A landscape with many valleys, sampled at points; each row gives a point and its height.
A ball rolls from a point to the lowest of its 2 nearest points, and stops where none of them is lower. Distance is the straight distance between rows; heights are no part of it.
vavam: [ -9  10   4  -5  -9 -15  -9   8 -13  -5   7   4  16 -36 -18  13   4   0
 -13  -9]  h=53.1
Kifom: [-12 -11  10 -15  -2  28  10   3   0  10  18 -13   3  17  -8   1 -10  -6
  10 -22]  h=37.1
rokor: [-15  20  13   1   2  -7 -15  -4  -9  -1   3   2  17 -18   8  20  -4  -9
  -8  -8]  h=54.6
Dozo: [  9  -7 -19  -9  -4   1   7  23  13   1 -18 -12 -16   0  -9 -31   8  -2
  26  14]  h=40.2
fesi: [ 11  10 -12   8  -4 -23   6  10  10  -5  -5 -24   6  16  32   4   8 -14
  10   8]  h=61.3
Lozu: [ -6 -14   1  22  21  -4   4  -2  18  12   2  20  -4  -2   4  -1 -16 -20
  -5   4]  h=37.3
gegu: [ -5 -23  15 -10   8  -1   4   4  -2  14  13   4  22  10  -8  13 -20 -32
 -23  -8]  h=50.1
zega: [-12  -3  -9 -19 -20   0  16  29 -16 -17  -7   2  11  -9  -4  17  -6  -6
 -21 -11]  h=53.2
Veb: [-16  12  12 -18 -14   0   1  33   5   2 -17 -16 -10   4   1  15 -14  12
  -1  -9]  h=55.5
rurok: [ 18  -9 -26  -9 -15  -9   6   5 -29 -27  -7   0   3   3   1   5   7  -1
 -19  11]  h=31.4
tik: [  3  -1  -8   9  -3 -16  -3  -1   6  -6  20   4 -22  -4   3  -3   9  23
  -2  -4]  h=37.0
tepag: [  8  16   3  -8 -26  12  -6 -25   0  -3   0  -8  10   2 -13 -14  47  12
  22 -18]  h=22.8
dipe: [  9  19  -3 -33  -6  12  -7  -8 -11  17   5 -12  -5 -10 -29 -17  16   6
  14   4]  h=63.4
dimud: [  5  10 -17  -3  16  -4  -5   9   4   8   6  -5   6 -21  -5  11  -7 -10
 -13  15]  h=65.8
vivup: [  3   0  28  -3  12   9 -20 -11 -15   1 -20   0   1  14  -5 -20 -18 -10
   8  16]  h=25.9
Rofa: [ -7  12  11   2 -13  -4 -26 -15  27  -9   0  20  12 -23  -8  -2  27   4
   1 -17]  h=31.5
Nat: [  0   2  12  15   8   6  -3  -4   8  -5 -25   8  -1  19  25 -12 -12 -10
   8  19]  h=32.8
sugo: [  7   6  -2  -8   9 -11  -5  -3  23  16   2  -1 -26   9   2 -17   2   1
   6  31]  h=49.2
tal: [-19  14   2 -14 -20  -7  15  18   1  -3  -3  -3   4   1  12  20   0   0
  -8  -6]  h=54.3
kebel: [  1   8  19  -9  -7 -11 -30  13   5 -11  -8 -12   2   1   4   6  -1  17
  -2 -11]  h=56.7
Tinog: [ -1   6 -17  -3   9   1 -10  16 -21 -13  -8   2  15 -43 -13  15  -2   2
  -8  -8]  h=51.4
devir: [ -6 -14  -5  28  -3   3  34  -9 -17  -9   1  15  -7  14  13 -10  -2  -6
  11  -8]  h=72.8
Fimu: [-14  -6   7  -5  16  20 -10  12  -1  -1 -19  26  -3 -24 -19   0 -25  -2
 -13   4]  h=63.2
sadib: [ -9 -12 -13  -5 -11   5  22  -5   5   2  26  13  14  -5   2  -5  17 -21
  10 -11]  h=16.4
zabo: [ 12  -3  -5  -6  10 -13 -26   6  18   3   6 -11  11 -21 -18   8   6  -4
 -16   8]  h=64.6
zosi: [  0  18   4  -7 -19  11 -17 -22   5 -13  12   1   4   7  11  -6  30  12
  19 -25]  h=18.0
Vizit: [ 22   8 -11 -13  -5   5  -3 -16  -7   0   7 -25   7   8 -10 -20  25   1
  18  14]  h=32.6
bimo: [ 13 -23   0   9   9  20  -4   6  14   9  -6   0  -8  30   8  13 -24  23
 -34   3]  h=26.5
Fip: [ 10   3 -29 -21 -10  21  13 -12  -8  -6   9   6   5  12  11  -4  14 -14
 -15  18]  h=28.0
nago: [ -9 -22   3   3  -1  -4  13   8  11   0  32   4 -18   5  -8   8 -11  15
 -20 -23]  h=60.5
pava: [  6 -16  -3 -26 -21  -2  14  20  12  -2   4  -9  -7  24  -5 -17   0  -9
  -5   2]  h=21.3
tovu: [-11  16  14 -12  12   8 -29  -5   2   8  -8  23  -7 -28 -18   3 -14  -1
 -12   3]  h=64.7
sof: [-13  39 -10  -4   0   6  -1  -1   0  16  -2  -1  -3 -24   7   7  15   1
  26  -7]  h=46.0
Nipub: [  1 -11  -1  12  10  12   0   2   6 -13 -10  12  13  15  21   9 -15 -12
 -25   1]  h=29.5
vidoz: [-14   7  -2  12  20  -4   0   5  21  12  -7  12 -10 -17   8  11 -10 -15
   9   7]  h=34.0
Vedi: [ -1 -18  -1   8   9 -15  -3   4  13   2  29   9  -7 -13  -8   7  -8   0
 -27  -9]  h=61.7
bulop: [-13  -7   2  21  -4   0  30   3   3   5 -13   6  14  17  21  -2  -6 -30
  16  -5]  h=74.8
seki: [-14  -5  24  24   5  -3   4  -8  -3  13  -1   6 -10   1  -5   8 -22  11
  -7  -2]  h=40.6
pip: [-16  -7  16  -5  -6  -6  -2  -3  -5   4   3  19  26 -33 -15 -10   4 -22
  23 -13]  h=77.5
tinik: [  7  19  13  -6  13  12 -17  -5 -11   8 -22  -3 -12   1  -2 -16  -6   4
  26   6]  h=31.1
nuvo: [ -4   9  -2 -27   0  11   6  20  -3  12  -9  -1 -17  -6 -19   1 -18   6
 -20  20]  h=58.0
gono: [  2  -5   6   1  -5 -24  14  -2 -20  -1  14  -9   0   4 -10 -11  -4  -7
  -5   3]  h=22.2
numel: [ -3   8  19 -13 -11   3 -10  -1   1  -1  16 -18 -13  14   3  -3   8  26
  21 -29]  h=43.7
Natu: [-11  -1  22 -19   6  20  -6  -1  -5  23  19 -18  -1  11 -15  14 -15   3
  -5 -11]  h=33.9
Sud: [ 10 -12   9  -8 -24 -15  -9  -4 -19 -29  -1   2 -12   7 -13 -22  12  24
   2  -9]  h=20.6
moto: [  4   1 -22 -12 -10  21  13 -15  -6 -15   8  20 -12  24  20  -4  13   5
  -5  10]  h=22.7
Tetu: [ 11  11  -8   7   2 -11 -10  -4  17  -2 -13 -16  31 -22 -18   6  28  -7
   6   7]  h=79.3
Lud: [ 20  11 -11  10 -18 -10  -9 -17   2 -33 -27   2  17  -3  -5  -3  39  13
   1   8]  h=80.4
gepob: [  8 -15   8  15   6   1 -39  -3  17 -28   3   9   4  -1   8 -14   5   7
   4 -15]  h=46.4
rinob: [ -4   4 -10   0 -18 -18   7  -3 -16 -12  20  -8   7  -3  11  32  11   6
 -10 -15]  h=65.1
Doz: [  1  -6 -17   7   8 -23  11  10  -4   9  27 -11   9 -33 -16  17   9  -2
 -14  -2]  h=67.4
vip: [  0   2  -2   5  -1   6   2   0  -9  -8   1  -8   6  29  37  40  -6  24
 -16  -7]  h=35.9
guvud: [  1  17   4  -1   2  -3   8 -15 -28   8   0   8 -22  -4  -6 -11  -2  18
   0  14]  h=53.5
donis: [ -3   0  21   6 -17   5   5   5   9  12 -26   2  -4  42  25   7 -13  27
 -13  17]  h=28.3
posu: [  2  -5  10  13  19  -7 -17  -9 -21  -3  12 -12  21 -21  -9   1  -3 -13
  12 -20]  h=44.0
Luti: [ 19  -7 -19   1 -14 -19   6  -2   6 -16  12 -21  12  26  24   3  18  -7
  -5  -1]  h=62.7
zevaz: [ -9   6   4  20  24 -10 -16  -7  24   8  -8   7  -7 -11  12  -5   0 -13
  32  -1]  h=37.8
nasan: [  2 -14 -17  10   5  -8  16   8   1 -10  11   8   5   6  14   9  -4 -13
 -23  -9]  h=26.1
ropig: [ 26  -5 -20  -4   8  -4   1   0  -1   4  11 -30   7   5   0  -9  12 -10
   9  12]  h=37.7
sigi: [ -2  -9   0 -11   9  -1  -3   2  39  16   0  14 -21  14   0 -11  -7 -17
  -5  16]  h=45.8
pani: [ -8   9  20  13 -12  -8   5 -11  -7  -9  -4  20 -24   7   1 -21   1  20
  14  -7]  h=48.2
ruk: [  3   0   5   4   5  -5  13 -24   3  15  25   3   1  26  17  12  -7 -11
 -26   6]  h=42.5
lele: [  1  -8  -6  26  -4  -1  38   2   6  10 -11   4  -7  28  21  -6  -7  -8
   4   4]  h=73.8
buv: [-22   6  21  -5   3   3  -7  -6  -3   2  -7  27  19 -21  -4  -3  -6 -32
  11   0]  h=76.9
belo: [  9  15   7 -10   8  13 -15   2 -16  -7 -12 -24  15  23  29  20  -7  10
   2   6]  h=35.6
nem: [  8  -3   8  20   9  10 -15  -6  14 -20 -20  20  -6  24  33 -10  -8  15
   3  11]  h=36.1
Defi: [ 12   6  11   2 -10 -21 -24  -7   5 -11  -1 -15   7  -4  -8  -8  17   8
   1   1]  h=55.3
Gazu: [ -7   3  -3  -2  -9  -3  16   7  14   5  15  -1 -19  11  12   2   5   7
   4  -3]  h=41.2
deme: [  0  15  -3  -6   6  10 -17 -18  -7  -5  -4  21  12 -13   3  -8   1 -17
 -13  23]  h=60.2
Favap: [ -4  11   5  14  16  15  -4 -14 -18   9   9   8 -18  -9  -1  18 -13  35
  -3 -12]  h=20.8
pavi: [-10   8   4   1  12  32   1  -8   9  16  -8  -1  -9  16  11   6  -9   2
  12   1]  h=42.9
Sanap: [  2   6   3 -20  -4 -10 -20   8  21  17   3 -25  -1  -5 -15   1  10  -2
  13   0]  h=68.2
Takeb: [ -4 -17 -11   2   6  11  26  10  -3   6  17   8   8  -3   2   6  -5 -16
  -2 -14]  h=21.9
Kuvan: [ -7  17 -22  -2   5  11  24  10  12  20  -3  -3 -20   6  17  20  -5   8
  -9  16]  h=47.1
rol: [  5  12  -7   1 -11  -8  10 -13 -28 -11  -9   6  -1 -11  -5 -22  14  -6
  14  10]  h=36.8
kube: [ 10   4  -1 -29   2  21 -24  -2   2  11  11 -18   3 -11 -32  -8  18   9
   7 -14]  h=65.3
didip: [ 13   6 -14  -4   9 -11  13  20   4  13  -3 -20  -1  23  17  22 -15  -4
 -24   9]  h=57.2
vinul: [ 13   7  -7  -2  17  15 -12 -15 -22 -12  -9  19  -3  -8   0 -11 -12   1
 -21  28]  h=58.2
Vul: [ -2   7   3  21   0 -13 -20  -5  28 -12  -4   2   6 -11  12 -14  20  -5
  29 -12]  h=40.8
mivig: [-27 -13  25   9   0   7  11   0   8   3 -15  23  16  -2   2   1 -17 -29
   5  -9]  h=76.2
mafu: [  1  18   8   7   8  -2  -3 -14 -29   2 -19  14 -11  -4   3  -1 -17  17
 -15  28]  h=55.8
vepum: [ 13  18 -13   9  -7  -3  -5  -5   8 -13 -31  -1  24 -20  -5 -10  29  -5
  10  13]  h=79.8
vel: [  4 -10 -27  22   7 -15  22  17   6  -8  -3   8   2 -24   6 -14   6 -11
  18   1]  h=55.1
vodon: [ -6  -2  16  10  24  17 -15  -1  -5  25 -15 -10   1   0 -14  21 -33   7
 -14   6]  h=44.5
migu: [ -8   4 -25  -1 -17   1  23 -18   0   0  24  14  18 -22  -1   7  32  -9
   3  -4]  h=22.3
Veno: [-20   7   3  -5  -8  -2 -13   9  22  -1   5  18  -3 -30  -7   1   5   1
   1 -14]  h=56.8
bado: [ -3  40  -6 -16  10  16 -14 -16  -7  18  -1  -3   4  -6  12   8   6  -9
  15  12]  h=42.4
Rupa: [ 12   9 -28  14  29  10   4   5 -18  -3  -7 -11   6 -15  16  12  -9  -7
   3   9]  h=46.9
fosab: [ 14 -18 -11 -22 -22   0  11   8   1 -13  15  -6 -13  29   6  -5   6  10
 -22  -1]  h=16.7
Bab: [ -2   1 -15  -7  -3 -16  10   6 -19   0  21  -8   7 -16  -2  29  -1  -4
 -31  -1]  h=66.2
nug: [ 13 -17  -1   3   5 -17 -13  -8   6  -8  28   1   1   6   6   9  -2   1
 -36   1]  h=62.9
bidib: [ 21  11   4  13   1 -30 -26 -15   5  -3   4  -8   2  -8   4  -3  10  12
 -11  22]  h=53.6
turod: [ -1 -12   7 -13  -5  -3   7  27  -8  -4   0 -18  12   5  -6  12 -15 -13
 -15 -14]  h=52.1
Sutum: [  0  -5   5   6  30   8  -5  -5   2  30  -3  -6 -21   0 -16  -4 -21   2
  11  13]  h=51.9
niliz: [  9   0 -17 -13 -21  -3  11 -13  -9 -10  16 -19  30  -1 -12  11  33  -4
  -4  -5]  h=36.2
veg: [  1   0 -12  14  -7  -7  18  -3 -19 -19  -7   2  12  -2  16 -14  13 -21
  21   3]  h=35.0
nenud: [-18 -11   9 -21  -7  -4  -5  18  28   7   3   7   0  -7 -13  -3  -3 -12
   4  -9]  h=55.2
zari: [  9   4 -35  10  -8   4  14 -25 -15 -16   9   5  13 -17   2   1  36   2
  12  -1]  h=27.6
mek: [  3 -13 -13  28  -1 -24   4  14   2 -28  -9  10  -5 -19   4 -12   2   4
   6  -7]  h=57.0
gipup: [-16  17   3 -19 -11   2  11   7  -2   2  -7   3  21   1  10  15  -7 -25
 -13   8]  h=55.4
fadev: [ -1  13  18 -10 -22 -11 -18  -8  11  -5  14   0 -15  15  11  -5  14  32
   5  -6]  h=46.6
Zolav: [  3 -16  -8  -1   9  -5   6   0   5  18  13  -2  19 -37 -21  -8  11 -17
  33  -5]  h=72.9
Val: [  7 -22  19 -10   5 -13 -12  13  12   3   8 -15 -11  17 -14 -10 -13  -4
  -4  -4]  h=70.0
kegi: [  6  10 -18 -24 -23   7   5  -4 -31 -18  -2  -8   7   4  -9   1  14   3
  -1   6]  h=29.2
kenir: [  6   5 -15 -10  -3   6  -1   6  14  10 -15 -16  -2  -2  -5 -27  22 -10
  42   6]  h=43.4
rami: [  3   8   5 -16   2  17  -2  -8 -18  18   3   8  -7 -16 -27 -32  13  -4
  31  -9]  h=61.1
noz: [ -7   4  -8  -8  -8   4  -2  -2   4 -12 -10  31  11 -18  -2 -16   7 -20
 -13  14]  h=61.6
vek: [ 11   6  -9  -7  -5 -19   9  14  -8  -5  -9  -6  -1   7  12  13  -9  -3
 -30  22]  h=56.0
zisok: [  1   1  14 -11   1 -21 -15  21  20  14  -5 -20 -14  11  -4   1  -9   3
   5   7]  h=69.2
rig: [ 17  -5 -37 -14  -9   9  15 -11  -2  -6  18 -13  11   2   3   7  29  -5
  -6   4]  h=33.0
kav: [ 13  -3  -6 -23  -7   3 -11   0  20  10  20 -32  12  -2 -30   6  26  10
   0  -7]  h=66.9
sati: [  0  20   8  -4 -22 -15   4  -8 -17  -7  -6   9 -23   5   2 -16   9  22
   6  11]  h=50.6
mude: [ -5  -7   3  14   2   4  24   3 -14  16 -20   2  -3   9  -5   0 -22  -9
 -12  15]  h=49.7
ranil: [  2  15  -6 -11   2   4  -8  23   3   4 -23 -12 -17  -4  -4 -13  -2  10
  25   5]  h=36.0
tadog: [ 11 -11 -31   6  -5  -1  27  -6 -20 -13   5  -2  22 -15   2  -8  22 -16
  15   0]  h=31.6
labi: [ -9 -16  22  18   4  24 -14  -5  11  -9 -18   9  14  18  14  12 -24  -2
 -16 -12]  h=32.5
bugov: [  1  -3  -3   6  22  22  -7   0 -11  -4   4   4 -10  -1  -1  13 -20  21
 -16  -7]  h=11.8
Des: [ 13   3  13 -11 -21 -23 -20 -10  -5 -19  10   0  -5  24  15   5  17  36
 -10   9]  h=49.1
Nif: [  9  -4  11  -6 -12   9 -13  -4  -8 -25 -18  -1   3  18  -1 -34   9  -2
  19  -4]  h=28.2
balag: [  0  24  -8 -11   1   7 -12  -8  13  18 -11  -4  10 -17  -8  -9  23 -14
  36  -1]  h=46.2
lanu: [-16  14   1 -25   2  10  -6   3  21  15 -10  11   6   0   4   7  -5 -27
  -2  16]  h=56.6
Tifo: [  5  -2 -14  -3 -20  -9  -2 -14  -2 -28  15  -5   9  17  20  17  24   5
  -6 -10]  h=63.8
tet: [ -4  25  18   4  13  13 -14 -17 -16  21  14   8 -20 -18  -7   6  -3  20
  12 -22]  h=28.1
Zotav: [ 12 -21   1  -1 -17  -7   6  10 -13 -32 -10   1 -19  21  -3 -27  -1  15
   2   2]  h=13.9
biz: [  2  -2  -8 -13 -29  -2   8   3 -19 -19   1  -1  -7   0 -11 -13  18  15
  11 -12]  h=25.2
limat: [ 14 -26   2  11  11 -11   7   2 -29 -12  11  -7 -10   0 -17 -16 -12   5
  -3  -7]  h=14.7
Luz: [-21  -6   5   3  10  20  19  -7  18  36   1   4 -10   9  -5   2  -9 -11
  17  -1]  h=46.7
Lik: [ -6  -6  -7   1  13 -12  10  23  -1  13  -2   0   7 -32 -11   7 -14 -18
   6   4]  h=67.1
tes: [-14   5   3   6  -5   0  -8  12  30 -11  -4  27 -15  -1  17  11 -10  18
 -21   0]  h=41.3
Mim: [ -3 -16  24   0  -4  22  -9  -5  16  -8  -4  12   6  39  21   7 -15  14
 -25  -8]  h=33.6
gemud: [-13   1  12  -4  12  -1   9   2   1  28 -14  -6   5   8  -3  13 -20 -25
  -4  12]  h=48.0
Lapa: [-21   6   3  -1   6  14  -5  26   2  -2  -9   7  -6 -24 -11  15 -15  12
   8 -28]  h=59.8
Rut: [ -7 -15  31  19  12   4  -7   1 -12  12 -17 -14   5  10 -10   9 -33  -1
  -6  -6]  h=42.7
nuta: [ -7   1   8  -5 -23 -11   7  -4   8   3  -4  -1  31 -21 -21  -9  27 -16
  23 -10]  h=78.2
ronug: [ -7 -16   0   9  29  -1  15  11  -3  27   6  -8  -1 -17 -15   7 -21 -11
  16  -6]  h=68.5
tapuz: [  2  -4 -22  19  -7  -3 -13   2  15 -35  -5   9  14 -16  18  10  21   5
  -1 -16]  h=58.3
vake: [ -2 -14   5 -24  -8  10   5  15  18   6 -11  -3  -1  25  -4 -21  -4 -25
  13   6]  h=25.1
lokag: [-10   7  -8   3   2   3  -9  -2   5 -15   4  20  22 -20  17  20   0 -17
 -20  -2]  h=55.9
tife: [ -4  -6   0 -17 -13  28   2  -7  11 -12   0  16 -12  32  10 -23   5   5
   2   4]  h=16.0
zofo: [-11  15   1   0   5  -2   6   2  -6  11   2   0  -3 -16  -5  -7   2  -3
  22  -2]  h=48.7
nin: [ -9 -22  -4  -9  16   9  11   4  18  21  11   4  -7  -1  -7 -11  -6 -20
  28  -4]  h=50.0
togot: [ -5  -2   7 -10  24  14 -21   5 -12   7  -1 -15  16 -17 -11   9 -11 -10
  23 -21]  h=41.1
Lege: [ -1   1   4  15  10   2 -23   8  30 -17 -16  22 -17   1  24  -1  -6  20
  -4   5]  h=39.0
fafo: [ 13 -13  -5 -11  -7  -7  22  -1 -12   7  20 -13 -18  28  -1  -3  -6  11
 -23   8]  h=10.4
saril: [  7 -22  -6   0   0  -5  -3   1  -7  -9  14   5   9 -26 -27 -15   6   5
  -7 -14]  h=21.8
Nedug: [ -6 -16  26  16   7 -12  15  -8 -11  18  13  -4  15   6  -7   3 -19 -26
  -6  -7]  h=48.9
Loz: [-11   5  25   8 -21 -27  -4  -6   9 -11  -5  20 -11   5   5 -18   1   2
  -1   6]  h=45.7
reri: [  1   1 -30  -2   8  13  26   5  10  12  19   4 -12   6  15  18   0   1
 -19   1]  h=49.8
duk: [ 25   4   1   9  17 -22 -23  -5 -10   0  -1  -7 -18 -11  -9 -17  -3  20
  -2  19]  h=50.4
befo: [ 15  -6  10   9  27  -9 -29  -6  -7  -4   2  -6  -3 -11  -8  -9 -13  -1
  -4   5]  h=47.2
duno: [ -1 -23   2 -10   9   3 -10   8  19   4   7   7  -5  -9 -21 -20  -2  -8
  14 -10]  h=53.3
gefa: [  2  11  22  -9   7  -4 -28 -15  -7   4   5  17  -4 -12 -15  -9 -12   1
 -23  14]  h=65.6
godes: [  0   7  -7 -16   5  11   1  14 -17   5  -5   3 -15 -18 -25 -10  -6  12
  -2   2]  h=59.9
vova: [ -9  14  -1  -3  -7   0  15   4  -5  10   9  -5 -20  13  12  19  -4  24
  -7   5]  h=43.9
gaveg: [ -7  15  13  -1   4 -12 -11   9  -5  -1 -26   5  -2 -10  -1  -3 -16  -4
  -1  17]  h=25.4
Kaz: [-11 -26   4  23  15  14  24   9  -3  22   4  -9   6   2  -9  13 -24  -7
   8 -24]  h=69.8
Sopa: [-11 -21  12  27   3   6  20   5   5  11 -28  10  15  10   6  -2 -23 -30
   5  -5]  h=75.6
rubep: [-10   1  -5 -19  -1  10   5  38  10   2 -24  -4  -5  -1  -5  11 -20   0
 -12   3]  h=56.5
Dubu: [-13 -18  -5  28  20  21  18  -2 -12  -1   9   1   1  -7   1   4 -16   5
  16 -32]  h=71.0
sizit: [ 12   0 -14   7   4 -20   9 -10   8  15  22 -20  20 -27 -27   6  27  -1
  -3   5]  h=68.9
sidi: [-14  10  22   7 -22  -9  11  -4   1  -1 -16  16 -15  28  22  -2  -2  21
   2  14]  h=32.1
ruvo: [ 12  -3  -3   4  10  -4  -9 -20  10  16  20 -18  35 -22 -24  11  27 -10
  10 -10]  h=70.2
Fozo: [-14   8 -28   3 -10  -6  16  -1  13   2  23   6   2 -23   8  16  26   4
   5 -14]  h=27.5
Dobe: [ -7  11   3   9 -15 -20  -8   5  11 -18 -14  26 -11  -9  14  -1   0   7
 -16  15]  h=43.5
romot: [ -4   4   1  -9  -5  -3 -13  23   3  -6   3 -12  -4 -18 -10  10   1  21
   3 -24]  h=58.1
dol: [-22  12  18  20 -17  -9  17   2  16  15 -18  17 -24  11   9  -4  -9  15
   3  14]  h=34.9
zak: [ -2  23   1 -13   3  22  -9 -10  -4  -2  -7  -4   6  12  22   6   0  -1
   6  11]  h=38.9
liba: [-10   1  -5  18 -14  12  21  -1   4  12 -10   0   6  27  32  41  -9  19
 -22 -10]  h=38.8
Gudo: [ -4   9  17 -15   9  -2 -12  -7  -8  21  21  -6 -10  -6 -17   6  -9   4
  -3  -2]  h=30.5
nebo: [-10   5   2   4  15  -3  -6  15  21   6 -32  15 -18  -6   3  -9 -15  -9
  10  21]  h=29.4
Sem: [ -7   2   6   1  36  21 -15  -4  -2  27   6  -7 -10 -12 -16  20 -23   3
   5  -4]  h=47.8
bel: [  4 -25   1 -13   1   6  10  19  10   4  -1  -1  18  23  -2   8 -21 -28
 -24 -18]  h=51.2
biru: [  0  24  -1  -4  -3 -18  -1   2   9   5   3 -16   5  10  29  19   6  -3
  -3  12]  h=60.0
zepez: [  7   1  17  -1  10   1 -10   7 -19  -5 -33  -3  -5  11  -3 -12 -28   1
  -9  27]  h=21.4
Tega: [-17  -1   2  12   7   9  -4   5   3  -3  10  19 -17 -22  -7   2  -5  16
   5 -23]  h=59.0
mibu: [  1  12 -10 -11 -11  17 -16  -7  -3 -18   2   4   7 -11   0   3  22  15
   7 -17]  h=23.1
Kape: [-15   7   6 -10   5  28   0   4 -19   5 -10  16  -2 -16 -18   1 -19   3
  -2  -6]  h=61.9
febur: [ 17   8 -27   7  26   0   4   1 -10   8  15 -27  -1  -7   8   9   1  -2
   7   6]  h=42.8
gafom: [  1 -21   2   6   8  -9   8  15   0   6  20  -8 -31  -1 -21  -6 -13  23
  -3 -15]  h=58.8
dida: [-13 -10  24  -2  -7  10   0  12   2   4  12 -25  -8  22  -6   9 -13  18
  12 -29]  h=40.5
Vamug: [-21   3  18  30   4  -4  13  -7  12  22  -8   8 -22   3   1  -5 -14  10
  18   1]  h=38.0
tisat: [  5  -4  -7 -10  15   6  -1 -16  23  21  18  12  -4  13   8  -8   2 -27
  -5  20]  h=43.1
gofa: [ 14   1  -6 -14 -18 -24  -2   2  -8  -7   0  -5   5   0 -12  -3   8  -2
 -33  30]  h=54.7
monu: [  6 -11   8   4  24   4  -7   4   0  11  12  -9 -27   0 -20 -16 -15  18
  11  -1]  h=55.7
sagu: [ 14 -13 -17  -6  -7  -3  -1   9  -9 -20  -4  -7  14 -12 -13  -6   8  -3
 -11   3]  h=27.9
tubom: [ -1  -9   9   0 -12 -16  11   3 -29 -17  -2  -1  -4   8  -5   6 -11   6
 -19   0]  h=26.0
mukav: [ 16  -3  -7   8 -11 -18   1 -15  10 -14  15 -25  26   0 -10  13  36   6
  -6  -8]  h=38.7
fipuv: [ 20  -9  -8   5   8 -21 -22   5  18  -8  10  -8  13  -2   3   6   2 -12
 -28  12]  h=63.7
rad: [ -2  -1 -14  12 -16 -19   5  -8  10 -15  18  10  -2 -18  -2   2  26  11
  -5  -7]  h=32.2
mobi: [ -3  -3  25 -11 -17  11  -1  -1   3 -10 -11   3 -18  28  -1 -29  -4   8
  15  -1]  h=22.9
fevud: [ 14 -12  -8  -1  14  23   1   9 -13  -4 -10  -7 -11  15   4  11 -24  25
 -25  11]  h=20.7
Vuz: [ 12  -2 -14   1 -29  -7  -6 -20 -19 -40 -15  14   7   7   1  -5  31   8
   2   7]  h=80.9
gubu: [  8 -16  13  18  22  -7  -9   3  -5  -2  -9  -8   1   6   1  -3 -24 -10
  -6   5]  h=44.7
muter: [-13 -23  -7  37   2  15  30  -2 -16 -12  -3  15   4   0   8   9 -10   1
  -1 -22]  h=71.9
gise: [ -4   6 -12   3  16  16  -4  17 -16 -13 -15  -3  14 -16   8  16 -12  -9
  -7  -4]  h=49.4
Gilu: [ -2  13   4   2  -5  12   7   1 -24  -7 -20 -12  14  23  28  28 -15  10
  -9   6]  h=32.7
Loke: [ 10   7 -20  -9  -2 -15  13  12  12  15  20 -24   2  13  17  22   7  -9
 -12   3]  h=58.5
nupi: [ -8   3   1   8  -2  -5  24  14  -8  12 -12  -5 -17   4  -4 -10  -9  -1
  15  10]  h=51.3
Guz: [ -2 -26   9  18 -13  27  -1  -8  14  11  -5   9  -4  37  18  14 -15  30
 -28  -8]  h=30.3
Bil: [ 11  -3  -9   0  16   8 -10 -21   7  14  12  -8  26 -25 -16  -9  23 -17
  35  -7]  h=71.5
Zuk: [ -8   1 -26  -8 -20   4  20   9  11  -8  -8  21  11 -17   5 -11  17 -18
   3   6]  h=62.8
Rud: [ 20   1   1 -15 -10 -20  -9 -10 -25 -11   8  -1  -8   2 -18 -14   7  14
 -25  24]  h=53.4
tuf: [ -6  -3  10  -5  -1  -2  -6   6  11  -6 -23   6  10   9   8 -13  -6 -30
  15   6]  h=28.8
Gesi: [ -2  -7  19  25  18 -15   5  -9 -19   5  17 -16   4  -1   0   3 -13  -5
  11 -15]  h=46.8
liro: [  0  12   2  -4 -14  -6   7   1 -36 -14 -10   0  -3  12  12  20  -5  15
 -11   9]  h=29.1
fek: [  5 -16  -2  25  -2 -13   4   8  -8 -35 -18  21 -16   0  13 -13 -10  11
  -7   2]  h=58.7
bot: [ 10  -9   6  -8 -11  10  22   3  -7  15  -2 -14 -10  43   1  -2 -15   3
 -17   8]  h=16.6
Dafo: [ 15  16   0   2 -10   8 -14 -17 -17 -17 -22   4   4  -5   2 -29  20   0
  27   1]  h=32.9
Danu: [ 14   9   7 -13 -13   3 -10 -16   1  10   9 -29  12   2 -22 -17  33   1
  26 -12]  h=27.1
Daral: [ -2  -8  -1  12  16  -1  17 -17   8  23  17  15   3   9   7   4 -13 -27
 -20  12]  h=40.0
beg: [ -5 -14 -11  16  14  -7  18  17  16   5  -2   1  -8  -7   3 -12  -4 -15
  29  -3]  h=53.0
zavir: [ -2   4  -6  -2  11  -3  -6 -11  23  22  10  13 -24  -8 -12 -26  10  -2
  22  11]  h=53.7
nazu: [ 17  -7   6 -15 -25 -19  -6 -13 -26 -23   5   4  -8  26   3   1   6  19
 -19  18]  h=51.1
Nudov: [-15  11  17  -6  23  25 -21 -16   2  16   7  -4   7  -2   2  12  -6 -12
  22 -21]  h=37.9
Dolu: [  2   2  11  -6  -6 -25   0  -6  -4  10  30 -15  -6  -1 -11   4   6   2
 -13   1]  h=26.4
tum: [ 15 -28  10  11   1 -13   6   3 -12 -20   2   2 -17  17  -6 -23 -13   9
 -15   1]  h=4.6
big: [ 12   8   8  -7  -8  -4   5 -10  13   2 -15 -19  40  -7 -26  -4  35 -14
  17   6]  h=78.7
dolo: [ -6   6 -23  13  -8  -7   2   4   2 -26 -11  23  16 -24  17   9  13  -9
 -12   2]  h=57.1
zez: [  4   3  12  -4  21  11  -9 -21  -2  20  10  10 -21  -5 -18 -32  -2   0
  25   2]  h=57.9
mele: [  9  -7   5  -6  -8  18  11  11   5   2 -21  -9 -12  49  21  -7 -13  13
 -10  16]  h=23.0
giv: [-11  18  10  -8  -2  -4  14  -4  -9  21   7 -10  -5  12   3  13 -11  -5
 -10  13]  h=46.3
Gok: [  0   8 -13   6 -11   2  -7 -13  15 -10   7   8  17 -26 -13   8  34  11
   0 -14]  h=27.8
pozi: [ -2  14  10   4  11  19 -17 -13  -9   1   7   0  -4  -3   4  -3   1  11
  26 -27]  h=33.7
Ligat: [ -7   1 -17  19  -6   8  24   5   7  -8 -11   8   0  18  37  26  -7   1
 -14  -8]  h=40.9
Magid: [ 14  -9   1  19   9  -2 -20 -13  15 -15  11  -9   1   5  11 -19  13  -1
  25 -14]  h=43.6

Where does a ball stop that starts at each point below?
Sopa => Rut
dolo => zosi
ruvo => gono
kav => vidoz
zega => bugov
vek => gono
deme => fafo

Write out the way that a ball takes from each point below.
zisok => Sanap, kav, kube, dipe, rami, zez, zavir, sugo, sigi, tisat, Daral, Lozu, vidoz
noz => deme, vinul, mafu, guvud, sati, pani, Loz, Dobe, tes, Lege, nem, Nat, tuf, vake, pava, fosab, fafo
Zolav => Bil, ruvo, sizit, Doz, Bab, rinob, Tifo, Luti, fesi, biru, Loke, didip, vek, gofa, Rud, nazu, Des, fadev, numel, dida, Kifom, Natu, Gudo, Dolu, gono
vepum => Tetu, big, nuta, pip, buv, mivig, Sopa, bulop, lele, devir, muter, Dubu, Kaz, ronug, Lik, dimud, zabo, fipuv, nug, Vedi, nago, gafom, monu, Sutum, Sem, vodon, Rut
